Each row is a point on a landscape with many valleys, with its height.
From any point a ball rolls to the lowest of the 4 points nearest to it. It stops when none of these is lower. Distance is the straight distance between rows; heights are no part of it.
K622 height 160: [ 85 165 129 139 131  97 117 141 123  99]
K846 height 133: [145 121 108 175 137 130 104  74 117 118]
K398 height 372: [ 68 148 172  86  90 141 131 183 119 117]
K625 height 129: [124 123 115  95 141 134 144 111 129 137]
K843 height 322: [ 91 142 121 113 134 105 127 134 119 112]
K961 height 87: [ 73 174 152 133  96 118 108 162 117  92]
K286 height 487: [ 92 101 146  65 137 126 151 177 146 148]
K962 height 366: [154 114 108 128 130 145 130  87 116 133]
K483 height 364: [171  77 120  85 142 179 173 150 152 161]
K447 height 41: [106 119 130  81 145 125 150 133 133 143]
K868 height 180: [ 78 159 147 113 106 112 121 163 113 100]
K504 height 122: [210  93 130  96 116 166 147 138 129 151]
K397 height 451: [109 132 110 123 146 115 134 105 125 126]
K598 height 290: [144 138 118 216 137 107  98  69 123 131]
K989 height 455: [ 76 114 178  66 101 130 151 197 126 138]
K17 height 515: [209 123 101 172 111 131  74  97 119 111]
K876 height 429: [ 94 142 116 119 141 102 135 124 113 115]
K535 height 265: [145 122 101 156 131 129 121  81 114 124]
K454 height 371: [ 99 156 120 189 147  89 122 109 123 109]
K127 height 194: [ 81 187 140 177 133  94 113 140 133 101]
K186 height 404: [ 75 137 178  85  88 137 137 192 115 124]
K274 height 75: [ 75 186 152 159 107 107 100 150 133  93]
K683 height 550: [142  78 118  74 150 170 168 156 168 165]
K836 height 308: [199 127 100 194 116 119  74  85 131 113]
K165 height 277: [ 86 159 135 122 131 105 127 139 117 106]
K541 height 564: [ 85 202 157 195 112 100  92 149 137 102]
K540 height 365: [ 84 106 147  59 142 124 153 171 142 153]
K589 height 288: [ 81 145 153  86 111 118 131 168 120 113]
K364 height 436: [122 141 117 206 142  97 113  81 121 120]
K655 height 246: [182 113 108 158 119 135 105  83 117 121]
K82 height 552: [138  86 117  77 144 163 168 143 160 162]
K106 height 39: [ 74 194 163 184 106 119  88 149 141  99]
K339 height 661: [118 130 107 154 142 114 123  90 116 118]
K539 height 334: [183 112 109 133 124 149 116  96 114 133]
K802 height 482: [127 120 105 129 137 119 129  95 120 121]
K440 height 307: [203  73 123  95 125 174 172 174 148 158]
K782 height 394: [197  91 118 109 120 156 143 119 131 144]
K313 height 276: [196  72 124  97 130 180 163 157 145 156]
K198 height 315: [159 103 123 101 133 162 143 116 133 150]
K855 height 239: [189 118 105 165 120 132  89  83 114 119]
K436 height 183: [176 128 104 183 116 128  89  78 125 122]
K2 height 306: [186  80 125  94 130 172 161 148 147 158]
K688 height 163: [103 102 134  68 147 132 156 148 140 158]
K521 height 362: [179 107 118 112 125 158 136 106 123 142]
K999 height 132: [126  98 127  78 153 147 162 141 149 160]
K983 height 43: [ 80 176 147 151 114 109 106 155 123  92]
K790 height 544: [154  94 123  85 143 161 161 136 152 161]
K572 height 716: [103 151 111 141 147 106 131 111 113 111]
K151 height 411: [107 165 125 212 145  84 116  96 128 113]
K544 height 166: [164 122 101 179 124 136  99  75 118 119]
K739 height 297: [ 70 157 164 103  94 131 126 176 113 101]
K826 height 508: [ 77 104 161  62 116 128 153 193 135 145]
K175 height 468: [182 126 106 215 121 114  75  78 133 123]
K758 height 491: [174  94 122  98 133 164 151 124 138 156]
K235 height 517: [107 146 115 175 141 106 120  92 115 112]
K735 height 268: [156 133 114 211 128 113  91  68 124 125]
K926 height 312: [ 83 135 142  83 126 109 136 160 122 131]
K346 height 542: [115  97 125  69 147 147 159 155 155 166]
K591 height 187: [145 110 113  99 139 151 142 109 127 143]
K359 height 437: [ 76 123 191  69  87 150 151 208 123 138]
K470 height 146: [214  97 123 102 112 157 135 137 123 141]
K885 height 300: [195 108 115 110 113 158 131 113 123 137]
K718 height 379: [ 86 129 152  74 125 119 140 175 127 133]
K743 height 76: [143 131 108 190 135 117 108  71 115 118]
K125 height 261: [ 92 183 136 190 132  91 115 131 131 101]
K695 height 547: [118 135 106 174 142 106 122  83 116 120]
K51 height 400: [ 95 210 159 204 136  83  99 131 140 106]
K635 height 418: [202 112 107 136 111 139 102 102 115 126]
K707 height 582: [ 82  97 157  59 133 126 154 197 144 150]
K565 height 336: [ 98 196 148 206 147  77 110 118 131 107]
K519 height 154: [210 106 115 116 114 144 120 118 120 128]
K249 height 221: [130 102 122  79 144 148 154 127 135 151]
K515 height 480: [ 95 155 115 168 144  95 123 111 125 105]
K864 height 109: [ 91 132 129  92 142 113 136 137 121 130]
K643 height 171: [117 115 115 103 142 128 145 116 115 134]

For each start below, name the point where the ball stops.
K539 -> K743
K591 -> K447
K855 -> K743
K758 -> K504
K483 -> K504

Two balls start at each pair of points below. Name the first point that both come to, or write never.
K521, K519 -> K470
K198, K397 -> K447
K739, K165 -> K983

Call two points neighbours if one is among the 4 nearest of the other. Go from one point of each pair to the other, from neighbour to neighbour, staying as low as possible. Name the highest point that can't be avoided.
K106, K999 -> K926
K743, K447 -> K521
K999, K447 -> K688
